A landscape with many valleys, sampled at points; each row gives a point and its height.
From any point a ball takes the steepest step (drop divided by distance) to one of its 2 nearest points. It stops when none of these is lower. Distance is the straight distance between rows; heights are no part of it.
q_730 height 16.2: [  8 -32  16  29 -39  18   2 -40  -9  -3 -21  14  40 -27 -32  12 -44  20
 -16 -32 -21   6 -15  19 -12   7  -3]
q_27 height 44.8: [-24   5 -30  15 -16   3 -28  30  -9   2 -20 -48 -33  25  19 -23 -53  -6
  -1  -8   3 -11  33  26  15  -6 -44]
q_544 height 45.4: [ 29 -24  19 -22  18  17   5  38 -15  -4  39  13   1  38  -3  29  43 -60
  14  -2  -2 -14  25  -6  25 -13   0]
q_181 height 74.2: [  9  14  39  -1  36   2  41   2  15  13   1 -18  -9 -33  13 -11  75 -29
 -46  41  24  21  25  12   7 -15  17]
q_625 height 66.2: [ -5  37   5  26  -9 -13  23   3   2  45 -33  -1 -13 -16  21   3  63  27
  14 -30  15 -14 -20 -16 -31  34  35]
q_689 height 73.2: [ -3  14  30  -8   5 -14  16  10  13  22   4 -21 -23 -29  10  -8  94  -2
 -19  10  10  -9  16  -9  23  -4  11]
q_693 height 33.4: [-19   8  23 -46 -17  27 -22  -3  -7  -2   5  -3  -6 -28  20 -24  20  -6
  36  16 -21  -9   7  13  16  20 -27]
q_770 height 12.9: [ -6 -12   2  27   3  20   9   3  -8 -23  -3  13  -6 -47 -49  -4 -90  -8
  -5 -12  15   5  -3  66 -47   8   4]
q_172 height 59.6: [ 34 -12  27 -26  -1   5 -17  32  11 -22  49   1 -44   6 -19  19  -4 -10
  33   6 -15  14 -47  17 -10  35  19]
q_360 height 46.3: [  2 -22  30  11  29  -3 -13  19  12 -12  41 -24   4  32  -1  39 -49 -12
   4   2 -11 -14   7  11 -59 -32  -6]
q_798 height 37.1: [ 28  18 -46   2 -26 -22 -28 -79  25   4 -21 -15  17   8 -46  -7 -48  17
  -2  -8 -12   4  31 -12  13  -5 -27]
q_791 height 55.5: [  6  30   5  -5   8 -25 -12   3   2   5  19   1 -15  19  47  14  11  19
   2   1 -23  12  24 -25  14  -8  -1]
q_761 height 38.3: [-27  43  -9  -1  11 -23  24  10  20  11   1 -43 -16  10  -3 -44 -13  36
 -26  -6  -7   3  36 -19  58 -11 -38]
q_372 height 49.4: [-12  17 -23 -16  24  16  38 -54  32 -37   3   9  50 -21 -49 -18   7  -4
 -35  12  -8   4  37   5  51 -37 -39]
q_253 height 70.0: [ -6  26 -16  16  15 -12   2  -9 -26  48 -34 -33 -39  -9  60 -29   9 -37
   8  13  44  12  44 -12 -12  -3  17]
q_177 height 54.3: [  9  10  -8 -19  -1  22  70 -36  12 -13  25  12  48  68 -44   5  15 -25
  25   6  -8   7  18  19  49 -64 -65]
q_74 height 36.9: [-48  33  31  -5  19  33  11  -1 -11  -1  -1 -17   7  14  25 -10   2  18
  34  10 -13  10  24  -6  -8 -39 -24]
q_118 height 76.2: [  9  12  24  16  64  14  42  25  27  -5   3  28  29  20 -24   4  13 -65
 -33  12   0 -28   3 -18  24 -54  17]
q_700 height 26.5: [-13   7 -38  10 -30  -6  -9   6 -39 -28  -3  19 -18 -45   8   4 -66  23
 -29  13  15  -6  12  66 -38  25   9]
q_532 height 30.4: [ 13 -13  -2   3 -23 -32 -20 -34  50   2  13  11  15  -7 -19  14  37  -9
 -23   8 -33  -9 -20 -20  56  12  -3]
q_792 height 45.5: [ -5  29 -31 -11   5   7  23 -63  39   0  -8 -16  26 -30 -43 -41  -2  37
 -27  -9 -26  12  38 -20  62  -4 -52]
q_438 height 30.1: [ 12  -4  -5 -24  15   1  -5  21 -28  18  -5   8 -31 -19  54 -13  12  -6
  30 -15   5   6  13  -1 -35  34  14]
q_231 height 47.0: [ 13  -6  23 -16  19  35  22   7 -33 -12  24  29  -2  21   6  32  39 -62
 -10  44   5   4  14 -21  21 -33  23]
q_591 height 14.8: [-25   0  -2   9  36  55 -15 -15  24 -11   2  11  40   1 -39 -18 -16 -49
  29  14 -10 -15 -20   7 -18 -24   3]
q_41 height 7.7: [ -5 -28 -41  -6  10  36 -28 -22  -1 -16  31  41 -14 -15 -14   1 -17   8
  23   0 -34  42 -66 -16 -28  -4   5]
q_706 height 30.7: [ 28  26  -5   7   3 -20 -11  -5  30   7  26 -22 -12  -5   0 -26  -5  19
 -21 -18 -50  16 -37 -34  58  -1  -4]
q_531 height 27.7: [  3  -6 -20  29  21  26   3  38 -32  -9   5 -28 -44  -3 -15  11 -29 -26
  -4  -2  36  -1   2  22 -73  14  41]
q_335 height 60.7: [ 11  21  41  15 -32  -8  42   4   5   7 -14 -15  13 -24 -25  18  54  29
 -54  16 -13 -17 -10 -24  47  14  17]
q_715 height 45.7: [ 30 -10 -53 -24 -21 -11 -32  38 -44  -6  -7 -17  -4  25  17 -15 -37  25
 -16   1   0  -5   5 -14  12  41  -4]
q_442 height 28.2: [ -6 -21 -40  37   2 -12  -7  14  11  18  15  -4 -29 -16 -28 -37 -60  19
 -15 -42   3  16 -48  50 -54  24  -9]
q_61 height 22.4: [-28 -36 -12  18 -36  -8 -20 -23 -23 -13   6  11 -27 -27   7  38  32   3
  -5   7  -6  -4 -14 -36 -15   5  40]
q_307 height 28.3: [-17 -22   9   3 -39  30   6 -22 -20  -9  38   8  11  -6 -10  14  38 -38
  32  -4 -40   3  -8  23  42 -19 -25]
q_142 height 25.0: [-14  37  20 -21  25 -17  18  -6   9 -16 -23  15  13  20  10  -5 -21  17
 -25  24  25  -1  76 -31  31   5  -6]
q_123 height 73.8: [-11 -19   0  18  14  21 -25 -46  35   4   5   7  29  22 -50   5 -10 -14
  36 -22 -14  17  28 -10   3 -52 -18]
q_716 height 46.7: [ -4 -11 -23  25 -28  -4 -10  50 -30  27 -42 -41 -70  16  22   2 -47  -1
   7   3  25  11  10  49  -7  -7 -11]
q_945 height 67.5: [-23  29   1  38   9   6   1  17  12  35 -25 -12 -18  -3   8  -9   8   1
   3 -49  -6  10  -3   2 -13  26  31]
q_876 height 4.6: [ -5 -69  24  23  -3  -9 -21 -20  -5 -17   1  46  38   6   8  31 -21  -4
   7 -12   2   1 -17   5 -22  -3  -4]
q_445 height 34.2: [ 15 -35 -54  15 -14 -19  -2  46 -56  14 -25 -21 -30  -1  13  -6 -24  23
 -24 -23  40  -1 -12  25 -39  36  18]
q_979 height 42.3: [ -1   3 -15  14   3 -14 -29   1  22 -18 -14  15 -11  -8 -22  -1 -81 -10
 -13  33  29  14 -34  45 -32  43  28]
q_362 height 59.3: [  9 -14  31  25 -31  25  40  -7   3 -18  -6  13  42   1 -32  20  44  16
 -44  -1 -15  12  -3  -5  59 -11  -7]
q_534 height 13.0: [ -4   6  -2  11 -32 -23   5  11 -19  25 -44 -11  11   7  14   5 -11  46
 -23 -16   4 -36  34 -16   4  31 -10]
q_631 height 39.0: [ 33  37  25 -30  31   7  23  28 -18  32  -6 -32 -17  33  25   4 -38 -31
  20  49  40  -7  28 -19 -47   3  12]
q_833 height 64.4: [  3   5 -41  18  -4 -40  -6   1 -28  22 -25   5 -70  -7  39   2   4  -2
  -1  -3  17  29 -25 -42 -22  10  45]
q_764 height 77.2: [ 10   5  26  -5  44  13  20  14  18   5 -12  55  46  34  -7  13  -5 -56
  -1  -3  10 -41  -3 -34  -2 -40  27]
q_682 height 40.7: [ 21  33  45 -28  20  10  30  18  -8  15  21 -22 -18  20  47  11 -18 -24
  37  18  27   2  22  20 -58  -2   5]
q_259 height 61.9: [  2  21  19   4 -26 -20  -8  24  -1  10   3 -18 -82 -23   4  -1   5  12
  29 -25   3  43 -61 -17 -28  24  36]
q_276 height 11.8: [  6   8   3   8  19  -4  13 -13  21 -62  10  42  75   8   1  -5  12 -54
 -43   6   5 -32  30   6  26 -15  -1]
q_579 height 40.4: [  2 -26  20  10   0  26   9   9 -14   6   6  12 -29  -7  21  -9   6 -15
 -13  -3  -3  30 -65 -22 -31  48  29]
q_265 height 39.5: [ -5  -9   8   6  12 -10 -16  10   1   2 -15   6  -7  10 -14   2 -51  -5
   0  25  23  18 -28   1 -44  24  34]
q_819 height 9.7: [-23  -2  11 -23  23 -25  35  -6  33  -7  17  41  23  22  11  14  43 -42
  -7  45  -2  16  13  17  70 -46 -34]
q_814 height 62.3: [ 29  38  23  14 -14   2  41   6   2  -4   0 -11  16   3   9  -5  36   6
 -58  -4  -3  -7  13  -5  14  43  21]
q_772 height 20.0: [ 16 -12 -10 -16   7  42 -24  -9  20 -17  27   0  40  21 -24 -17 -13 -12
  27  11  -5   3 -36  26 -16  -8 -28]
q_782 height 56.2: [ -7  36  28  27   6  10   6   0   5 -36  -5  12 -11 -14   3  27 -29 -50
  -3  21  23 -28  31  19 -52   3  44]
q_315 height 32.3: [ 36  -3 -19  -7   0  -9 -16 -29  24 -17   2 -15  35  20 -40 -14 -51  -2
 -12  -5 -12   3  42 -14  27  -3 -21]
q_356 height 41.8: [ 23 -24 -18  20 -38 -13 -16 -24   4  14  16 -44  20 -21  -2 -13 -43  32
 -19 -26 -28 -18 -23  21 -11  22 -45]
q_203 height 57.8: [  2 -29  15  20  -4  19  21 -33  34  -9  -5   9  53   6 -66   1  36 -15
 -25  11  -1  28   0  17  65 -37   3]
q_744 height 63.6: [ 29  41  -1  20 -27 -10  25  -9   1 -12   2   3  -7 -10  46  25  28  10
 -40   7   0 -16  -1   1 -11  54  31]
q_149 height 50.3: [  3 -30  22 -11  43  17   8  28   0  11  16  28   8  25 -15  12 -26 -14
  36 -33 -17  13 -28  -5 -42 -32  -7]
q_801 height 31.0: [-22 -11  13  32 -42 -24 -22 -35  24  15  -8 -20 -34 -50 -19  -1  22  35
   7   7 -30 -29 -62 -40  12 -19   7]
q_7 height 53.7: [ 15   4   4  -7  21 -19 -16   4   7  -2  49  15 -10   8  30  13 -37  -5
  29 -15 -36  16   3  -9   5 -11 -19]
q_829 height 38.8: [  8 -21 -21   1 -45 -29   0   0 -50  30 -22   0 -41 -47  45   7 -18  21
 -22  17   9 -41 -33   4 -44  57  13]
q_935 height 19.7: [-31  -5 -14  13  11  16 -11 -28  15 -17  -1   9  18 -39 -13 -11  39 -35
 -17 -11 -22 -15  28   8  45   0   2]
q_936 height 26.6: [ 29  -5  -7  24  17 -16  -2  38 -25 -15  11 -22  10  29  24   1 -36 -18
 -36 -24  14 -20  34  16 -41  15  14]
q_912 height 72.4: [-32 -24 -22  19   9   3 -39 -13   9  -8  -8   5  14 -12 -30  13 -35  -4
  41 -35 -11   3  44   9 -18 -18   3]
q_474 height 26.9: [  8  11 -28   7  25   9 -20  10   1 -23  33 -26  29  23 -29   1 -31 -12
  -7  -2 -14 -17  37  -3   6  -8  -1]
q_667 height 18.0: [ -2   3  11  -6 -31 -14   3  -3  -3   5 -33   3  10  -2  -2  26  -5  39
  16 -30 -22 -14  27 -21  25  31   3]
q_811 height 67.2: [ -1   2 -48   3   7  -2 -12  16 -39   9 -59  25 -28   8  65  -9 -54 -10
  -6  14  37   7  21  11 -26   5  15]
q_388 height 58.3: [ 41  -6  33  -9 -20  10 -17  -2  25  -4  46   3 -15   9 -19   6   6  -5
  23 -20 -36  39 -64  -3  14   4  -5]
q_371 height 48.5: [ -7 -21  33 -12   7  32   6   8 -16 -23   9  30  30  27 -11  31   6 -70
   2  41   4 -19 -19  16   7 -32   0]
q_71 height 53.0: [ 16 -24  -5  -8 -41   9  -2 -77  28  28 -29  -7  52 -12 -13 -17  30  23
   8  -2 -12 -17 -26   2  24 -12 -56]
q_266 height 44.0: [  3  13  14 -20  -8   0 -27 -10  38   6  16 -25   6   8 -25 -10  15  25
  50 -18 -13   8 -14  13  20 -22 -35]
q_199 height 19.2: [ 19  16  14  -4  -2 -16  29  18   4 -26   6  12  25  49  10  43  15  27
 -10  -7  25   0  47  -4 -21  14   8]
q_569 height 28.1: [-30   6 -10  31 -13 -14  -5 -24   7  24 -11  -7 -17 -45 -12 -14  35  21
 -22  -7 -41 -36 -20 -36  39 -13   3]
q_80 height 61.1: [-17 -15  -2 -14  12  15 -19  24 -17   1  -5  -2 -17  12   7  -6  88   2
  52  -4  36  13  -3 -18 -19 -14  28]
q_594 height 75.1: [  8   7  52  -6  59   8  45  16  22   8   8   8   6  -7  -9   0  56 -67
 -52  36  16  -2  12  13  24 -31   6]
q_668 height 19.6: [  5 -36   8 -13  16  45 -17  14 -13 -18  31  10  15  -5 -21 -22 -37 -12
   5   7 -10   6 -46  35 -51  19 -15]
q_889 height 54.8: [  4 -26 -12 -10 -18   1 -13 -67  42  17 -11   3  42   5 -37 -19  55 -29
  20   7   0  14 -31  27  41 -32 -39]
q_747 height 11.9: [-11 -77  29   9  -2 -21 -16 -11 -15  -1  10  37  -4 -34 -11  17 -57   5
 -12 -22   1  27 -20  27 -39   7   1]
q_724 height 43.5: [  9 -39  28 -28  -4 -17   3  26 -24 -10  23   2  -4  30   4   8  75 -14
  15  -2  -3   4  13 -11  58 -37 -12]
q_225 height 38.9: [  1   4  -9 -25  -6  12 -15  19 -19  -9 -26  -6   8 -11 -16 -29  13  11
 -29  32  -5  -3  17 -33  52  40  14]
q_636 height 57.2: [ 24   3  24 -19 -25   5  14 -13  11  -1  49  19  25  26   7  14  13   2
  47 -27 -44  31 -43  25  12 -17 -31]
q_597 height 42.2: [ 24 -19   8   4  11  -1   0  29 -17  -2  -5  22 -23  -9   9  -2 -40 -10
 -25  -3  20  26 -43   6 -46  50  37]
q_111 height 33.2: [ 10 -16  22 -16  18  -8  -4   6 -26  30  -7   0 -44  -6  37   1  -6  -1
  28   1  32  38  -4  -9 -61  12  35]
q_148 height 68.7: [ -3  -8 -51  13  -2 -16 -14  19 -21 -20 -45  43  -4 -12  34 -16 -83 -26
 -18 -12  14  -4  20  18 -13   9   9]
q_5 height 58.0: [-14  37  -2  -1  25  30  -2   1 -14 -10 -10 -12  -3   1  22   0   5 -31
   7  23  24 -14  49   5 -29   5  31]
q_79 height 44.5: [  5   4  22 -15   8  18 -15  14   9 -23  49 -16   4  30 -20  41 -25 -10
  41  19  -7  -4  14  19 -27 -30 -18]
q_407 height 22.6: [  1  19 -29  -3 -34 -35 -15 -14  21  23 -21   5 -17 -27 -10  16 -23  38
  13 -29 -42 -23  -9 -34  45  30   0]
q_202 height 48.6: [ 19  -3 -57 -15  11   4 -12  44 -33 -25   4  -1 -19  25  -3  -8 -77   6
  -5  15   8  -4   3  23 -18  14  -7]
q_328 height 31.2: [ 21 -12 -20   8   8  -1 -11  53 -48  14   6 -35 -82  20 -10  13 -32 -11
  11  -3  28  28  -7  -2 -37   2  35]
q_358 height 50.9: [  5  -7 -38 -20  32   9 -34  31  -8  -2  18 -10 -20  19 -28   4 -91 -12
  23  20  -6  -9  -9  16 -31 -18  -3]
q_94 height 63.9: [  2   8  29  -1 -20 -22 -18  27 -17  24 -25 -22 -36 -12 -16 -19  59  55
  37 -34   2 -15 -50 -42  18 -18  19]
q_993 height 63.0: [  4  29  -1  14 -16 -18 -11   9   1  14  -5  -3 -69 -17  24 -12  19   1
   5  -9  -7  23 -41 -45  10  30  36]
q_128 height 72.2: [  2  10   7   3 -14 -34  13   5 -29  43 -22 -34 -40 -47  24  -6  71  16
  -1  -2   6 -37  22 -37  20 -14  15]
q_193 height 30.6: [  3   3   5 -15 -25  37 -16 -10   4 -20  34   2  17 -25  -6   1  11 -38
  24 -18 -41 -18  12  30  24  17 -39]
q_910 height 48.4: [  0 -50  27  -2  48   5 -13  38   2   6  28   5   5  19 -37  31 -42 -34
  18 -16  10 -10 -17   4 -58 -21  12]
q_254 height 19.9: [-22  20  -1   2  41  47  -6  20   2 -14  -1  17  -6  -5 -23   3 -38 -52
  15  12  -7 -24 -27   9 -55 -11  30]
q_451 height 14.6: [-21 -11 -23   3  14 -14 -20  11  16 -13  13  10  35  15   4   0  17  28
   9 -26   7 -14   0  24 -43   8 -10]
q_397 height 59.7: [-32   0   7 -16  27  13 -26   9  -2  11  -7 -15  -7  11  27 -20  50  -3
  13  33  32 -13  25  -8  -1  -6  24]
q_965 height 46.4: [-22   7  -2  -3 -15  -1 -43 -17  23  11 -14 -35  -4  -1  -8 -31 -28  45
  20   4  -8   8  -4   1   6 -13 -20]
q_632 height 39.2: [-40  30  17 -28  11  28  21 -15  20 -27   6  -6  22  21  -8  -2  -4  24
  37   4  -4   8  45   0  17 -24 -49]
q_810 height 64.9: [ 22  33 -11  13 -29 -24  25   3 -14  34 -25  18 -13 -26  47  27  27  36
  -3 -16  -7 -29  -7 -12 -19  55  29]
q_717 height 79.4: [  9  22  17  -7  32   0  24   2  51 -16 -11  30  60  61 -22   8   0  -7
   2   7   7   3  27 -12  28 -19  -6]
q_382 height 25.7: [-23 -30 -13   1 -42  17 -31 -22 -20 -20  22  14  -2 -18 -13  37  19  -2
  11  -8 -34   1   3 -18  26  -8   0]
q_886 height 21.5: [ 19  -8 -16  17  30   7 -15  26  -4 -25  13   0  34  23  -6   1  -1 -12
 -17 -28   0 -18  21  -1 -27  14  12]
q_285 height 7.4: [ -8 -17 -35  16 -21 -15 -28   3  -8 -23  31 -22   5   7  -2  17  16  56
   4  -9 -12 -17 -25   4 -28  10  -5]
q_230 height 41.7: [  8  21 -35  11 -25 -15  -7 -46  45  17 -24 -31  30 -13 -44 -29   2  27
 -13 -13 -15 -18  20 -12  44   3 -28]
q_956 height 30.5: [ -2  21  12 -43  49 -10  38  20   7 -27   8   3  25  37   1   1  26  12
 -15  32  28  -1  60 -35  39 -19 -11]
q_178 height 35.7: [-27 -18  13  -3 -10   2 -25 -24  36   2   5  23  -5 -13   4 -23  48  10
  26  -9 -14  15 -65 -26  30 -18  -2]
q_294 height 27.0: [ 26 -15  -9  -1 -22 -36 -30 -24  31  12   8  -7  -2  -8 -19  -1 -15  12
 -11 -17 -36   3 -23 -34  35  13  -1]
q_634 height 34.3: [-29  36  12 -12  -3  11  17   5 -37   8 -14 -36 -11   3  49 -11 -21  36
  18  13  14   9  35  16 -34  -7 -23]
q_654 height 39.1: [ 27 -37  -3  13 -36 -28 -30 -46  33  20  19 -38  16 -24 -24  -9 -12  25
  17 -24 -15 -12 -46  30 -24   5 -42]
q_121 height 22.1: [  6   2  14 -18  -6  11  -3   5 -11   0 -37  33  16  -1   5  23 -24  25
  20 -21   0  13  26  -7   2  31  31]
q_574 height 72.1: [ -3  41 -19  22 -44 -11  36 -17 -48  40 -56 -63 -23 -33  42 -17  17   7
  -8  10  41 -30  54   0  -5  23   3]
q_291 height 30.8: [ 35  -6 -39  38 -12 -16  17  29 -48   8 -21 -31 -23  18  38  -4 -24  -7
 -30 -14  43   5  29  23 -43  14  13]
q_84 height 23.0: [-34 -36 -24  32  -2 -43 -12   2  12  20   2   9 -37 -31 -22   1 -39  51
  -3 -27  15   3 -55  31 -50  16  -5]
q_429 height 38.7: [-40  19 -36 -42   1   7  46 -10  14 -37   1  26  28 -21 -19   9  67  16
 -19  34  -2  -4  37   9  71 -14 -37]
q_640 height 14.0: [  5 -22 -24   5  25  39 -10   6  -6 -20  44   9 -31 -19 -14 -16 -50 -24
   8 -24 -36  22 -58  10 -38  12  -2]
q_834 height 36.8: [ 61  23   9  -3  22  11  24  21 -25  38 -22 -44 -37  26  11  -9 -28 -53
  -1  33  48  11  10 -19 -30   4  36]
q_133 height 78.3: [ 20   2  13  -4  30  12  10  -2  28 -15 -13  48  70  40 -38  16 -40 -23
  14 -20  -1 -15   4 -15   8 -12  10]
q_522 height 5.2: [-15   6  22 -13  31  11  12   2  25   0  31  20   2  14  -9  -5  48 -50
  13  36 -16  16 -21  11  53 -46 -17]
q_324 height 60.8: [  4   0  31 -25 -37  -4  -9  22   2  -2  23 -25 -52 -18 -11  25  18  30
  42  -6  -7  17 -49  13 -10  21  23]
q_665 height 24.1: [-36   0 -14   4   8 -20 -14 -21   7  -7   2  15  -4 -49   9  -1  54   4
 -36  13 -20 -21  17 -21  43  -9   3]
q_678 height 13.3: [-14 -23 -32  -6 -24   2 -26   9  -5 -10  35 -11 -11 -28 -30   6  -3  60
  24  -6  -8   5 -38  40 -41  -5  -7]
q_547 height 41.4: [ -1 -34  25  -5   3  -3  -3  -1 -19   1  24 -12   8   1  -5  -1  44   9
 -25  -1 -25  21  14 -38  58 -45 -14]
q_888 height 38.1: [ -7 -19  14   7   3   8 -11   5  -7   9  14   6   3   3  25 -15  35   4
 -13  -5 -16   8 -52 -24   2  13  16]
q_535 height 35.9: [  4 -42  23   7 -38 -35 -40  -5  18  10   9 -38 -17 -28 -40   5  11  35
  27 -12  -4 -13 -82   5 -18  17  -9]
q_748 height 9.9: [-15  25   0  -9  42  36   4   1  51  -7  21  23  19  16 -20   1  14 -54
  28  10 -15 -12  -8  10  18 -31  -9]
q_818 height 44.4: [ 16  16 -43  26 -19   7  -8 -11   6  -9  17 -22  11  -9   4 -14 -62  10
 -18 -15 -31   4 -15  32 -12  22 -23]
q_367 height 35.6: [  0  10   9 -50  19   0  12  15   3   3 -13   0  -2 -16  11 -17  26   4
 -33  35 -11   8  24 -28  67   0   1]
q_808 height 70.6: [-23  -5 -42  17  11 -11 -27   0 -15  -7 -43  16  -5  -6  -8  -3 -89   4
  12 -29   3  11  46  24 -15  -9 -12]
q_842 height 80.8: [  7  26  -1  -1  26 -20   7   1  52 -15 -17  11  53  25 -10 -18  15   2
 -38 -11  16  -1  13 -13  32  24  10]
q_824 height 13.4: [  0 -51 -16 -11 -18  21  -4  -1  -6 -15  23  33   2   0 -29  13  24  29
  27 -14  -9  28 -89 -10 -16   5   9]
q_267 height 4.4: [ -6   2  21   2   1 -12  37  -2  14 -17  10  30  51  19  12  14  38 -39
 -32   9   9  -9  24  20  42 -16 -28]
q_796 height 42.7: [  7   9  44 -42  13   5 -10  24   6 -12  26  -4 -15  33  14  24  11 -13
  51  24  17  -3  24  14  -8  -6   0]
q_399 height 24.0: [ -6  17 -18   4  44  29  -4  42 -30   8 -15  -3 -30   1 -12  -4 -38 -56
   8   6  33 -27   1  15 -74 -10  40]
q_955 height 15.2: [-21 -15   4  27   1  32  -2   2 -10 -22  -7  18   9 -18 -11   3  61 -30
 -12 -10   5 -14  20   4  12   7  19]
q_56 height 34.1: [ 32  13  -5   6  16 -15 -12  28  -9  22   3 -48 -60  27   7 -14   2 -12
   4  13  37  22  -6 -13 -13  16  33]
q_566 height 19.0: [-17 -16  -9  21 -21  13   2 -25  -8 -13   0  38  -8 -17   7  20  78 -18
  -8   7  11  -6 -10 -26   2  11  44]
q_33 height 48.8: [-22  10  25  11   1  18  -9 -19  25   9 -33  -6  34  10  10 -25 -35  26
 -12  26  -4  16   0  -8  18   4  -9]
q_515 height 75.0: [  1  27 -13   7  29  37  14 -32  29   5   3  -1  42  30 -33  -7 -15  12
  29 -20 -36  23  11 -23  10 -36 -17]
q_837 height 38.6: [-10 -16  16 -44  31 -20   7  15  -8  -3   3  -4 -14 -25 -12 -13  29  16
 -31  21 -10  17  37 -31  73 -51 -16]
q_392 height 18.6: [-29  41   4 -15   9  12  31 -20 -13 -26 -23   6  21  19  33  13  32  38
   0  21  38  -9  82 -26  -6   0  -4]
q_557 height 62.6: [  1  -5  16 -23   1 -12 -17  39  -7  25 -17 -18 -10  13  -9 -14  84  45
  24 -24  20   4   5 -29  24 -15  12]
q_510 height 36.4: [ 12  -6  10  -3  35   4  -1  14 -29   8 -23  12 -51  14  10  21 -53   2
  13  48  45  23 -11  -7 -63  -7  51]
q_359 height 30.9: [-15  27  -7  -8 -31   3  -4   0 -16 -10  -6  -4 -17 -25  32  10 -42  27
  -3  16 -11  -2  30  34 -21  30 -23]
q_897 height 41.6: [-16  36   1 -38   8  16   5   2  24 -18  23 -15  10  26 -20 -17  46  10
  34   5  -4   0  26   5  44 -37 -39]
q_277 height 32.6: [  1 -32 -55  34  -7 -22   3  53 -25   9   2  12 -46 -17  -7 -24 -51  13
 -35 -23  30   8 -46  56 -42  39   5]
q_922 height 17.9: [-36 -49   7   9 -14 -27  -9  -4  -2  25  17  43 -39 -58 -10   7 -50  33
  -6 -19   0  15 -29  38 -40  19  -2]
q_233 height 65.1: [  9   8  -6  10 -22 -32  -7  31 -48  42 -37 -15 -57 -25  18 -22  29  57
  30 -33   0 -36 -54 -49  -6 -11  17]
q_590 height 51.1: [  8   3  64  15  33   6   5  13  16   8  21 -16  21  30  24   6  10 -45
 -20  26   5 -21   3  -9 -27 -17   2]
q_197 height 65.0: [ 20  34 -15  17 -19   4  31   9 -25 -16  -1   8   2 -22  53   7 -16   6
 -35   5   4  -3  -8  19 -59  53  24]
q_19 height 66.4: [-12   5 -34   8 -25 -17  -7  24 -53  37 -60 -14 -40   6  40 -23 -10  60
  14 -12   3  -3 -21 -28   3  -1   9]
q_268 height 36.1: [ -4 -40  15   1 -27 -38  -9  -4 -22  37 -21   2 -41 -44  34   4  21  20
   7   6  14 -28 -73 -16 -55  36   8]
q_224 height 26.1: [  9 -21  22 -38   5  13 -10  15 -16  18 -10  49   1 -16  26  10 -20   3
  36 -19  -6  20 -12   8 -11  43  14]
q_775 height 41.9: [-26  21  -8   1  20  -2   6  18 -12  -9 -12 -45 -16  31   0 -34 -41  -3
 -15   0   0   6  61 -16  40 -28 -32]
q_588 height 49.7: [  4 -14  61   2  10  18   0  -2  25 -16  25  -6  36  36 -18  30 -12 -57
 -14  30   2 -23  -7   6  -7 -24   5]
q_701 height 6.0: [ 12  19  -5  12 -43 -29  22 -12 -39 -10 -53 -19  23   0  31  14  -5  40
 -28   0  40 -25  50 -20 -14  35  16]
q_207 height 35.1: [-21  -6 -17 -44  18  27  25  11 -12 -30 -10  27  27  15  -7  -5  66   7
 -16  25  29  -5  56 -15  50 -10  -8]
q_740 height 10.2: [ 21 -56  15  11 -19   9  -3 -52   7  -7  -8  43  58   9 -17  26 -34   2
   8 -13 -11  28 -15   2  -3 -20 -14]
q_963 height 71.1: [  5  23  -3  25 -20 -25   4 -11 -35  46 -27 -58 -40 -26  43  -5  35   5
 -15   7  33  -6  42 -24  -2  -2  16]
q_879 height 10.0: [ -5   4  13  11   8   5  36   6   7  -9  -7  45  33  -4  10   1  74 -56
 -19   3  15   0  12  26  40   6  15]
q_618 height 35.5: [-23   7  49 -33 -33  11  -9   1   0  13 -14   1 -12 -30  36 -14  42  18
  39   1 -24  -9 -37  15   9   1 -16]
q_377 height 54.6: [ -6  52  31  36  24   9  12  -4  25 -22  10   4  14   0   5   7 -45 -50
 -29  17   7 -31  32   9 -21 -14  18]
q_623 height 34.6: [ 11  43  -8 -21  18 -30   5  -2  21   5  23 -27  -1   0  -2 -33   8  40
 -43  -8 -30  14   8 -28  71 -14 -32]
q_860 height 52.3: [-12  13 -49 -24   3   7  53 -51  31 -16  11  17  51  21 -49 -10  45 -11
  -2  16  -3  22  24  30  65 -42 -66]
q_414 height 68.8: [  2  49  -3  31  28  -2  19   7   8  32 -32  -4 -26   1  38 -28  18 -26
  -4 -19  19  16  25 -18 -12  22  38]
q_684 height 54.1: [  4  14 -24 -33 -34   4  39 -66  35  -5   9  -5  39   6 -36  -1  40  -3
   1  -1 -10  -7  25  20  66 -16 -80]
q_964 height 51.0: [-20  -7  16  -8 -20   8   0 -55  27   1 -20  14  65   7   7 -15  -7  34
   5   6 -10  11  -7   5  20  -8 -35]
q_25 height 12.7: [  1  21   6  -8 -13 -35  26 -18 -24  -9 -18  -6  20  19  41  28  10  33
 -11   4  49  -5  77 -20 -22  17   4]
q_43 height 42.5: [ 10  -6 -31 -12  -4   8 -17  14 -45 -23 -30  -2  28  18  10 -29 -21   6
 -39  10  16 -13  17 -29  12  31  18]
q_45 height 52.1: [ 13   0  34 -27  33   2  -2  25   2   1  42  18  -2  35  23  13  -9 -18
  41  -9 -26   8 -24 -21   1 -55 -17]
q_448 height 47.4: [ 15  24 -72  18 -12  -2 -21 -19   6  -7  25 -22  17   6 -10  -9 -23  28
 -11 -31 -47  -5   3 -14  12   7 -27]
q_93 height 66.5: [ 12  -3 -26  15   0  -5  17  13 -37  -3  11  32  11 -11  69   9   0  23
 -17 -31   0  -2 -11  10 -62  43   1]
q_336 height 55.8: [  9   8  -7 -16 -15  25  39  -4  11 -16  38  20  54  54 -20  22   9  -9
  38  -1 -26  18  -2  13  17 -27 -37]
q_903 height 33.3: [ -6 -17  23   2  -8 -39  -5 -10  42  17   2  29 -11  -2  -7   5  65 -12
   4  -3  -8  12 -42 -24  58  -4  10]
q_967 height 18.4: [  8 -52  -6 -31 -11  16 -21  21 -20 -11  23  -3   8 -17 -30   4 -12  30
  19  -3   1  -2 -28  42 -36  27 -12]
q_600 height 19.8: [ -3  11  31  38 -15  26   4 -31   9 -25  -4   3  17 -30 -23  18 -62 -16
 -19  -8 -12  11   6  39 -19  13  18]
q_587 height 52.6: [ -3  47  49   0  43   2  30  12  30  12   0  -9   2  22  32  -9 -12 -43
 -29  28  -1 -15  30 -10  -1 -23  -6]
q_215 height 20.4: [ -3 -34 -37  15 -32  -9 -22  -3 -15 -26  -2  18   8 -42 -38  -7 -72  17
 -17 -23  11  -4 -11  56 -31  16   8]
q_194 height 33.7: [-18 -30  13  20 -46 -36 -35  -9  16  15   0 -20 -37 -24  10   5  19  26
   9   9  -3 -14 -67  -8 -31  24  11]
q_344 height 56.3: [  4 -20  -4  -2   8  22   3 -68  48   3  -5   7  24   4 -66 -14  35 -48
  -1  25   2  21  -4  24  57 -46 -15]
q_521 height 65.8: [-10   6 -32  -7 -13 -30 -18   9 -39  24 -44 -11 -51  -1  68  -9 -16  35
  13  16  25  12  11 -13 -24   2  21]
q_108 height 57.1: [ 15  -4  16   8 -20 -39 -15   6  -2  11  27 -34 -33  -5  43  18  24   9
 -15  -5  -8  -9   6  -1  -7  17  -3]

Call two points neighbours if one is among the 2 nearest of the other. Go from one point of each pair to the other, from neighbour to neighbour, staying as low as possible. Name the highest point that can't be avoided.
q_41, q_770 => q_445
q_876, q_770 => q_600
q_267, q_285 => q_772
q_267, q_522 => q_819

Where does a ball stop that starts at each point below?
q_19 => q_367
q_253 => q_770
q_842 => q_770
q_33 => q_770
q_108 => q_522
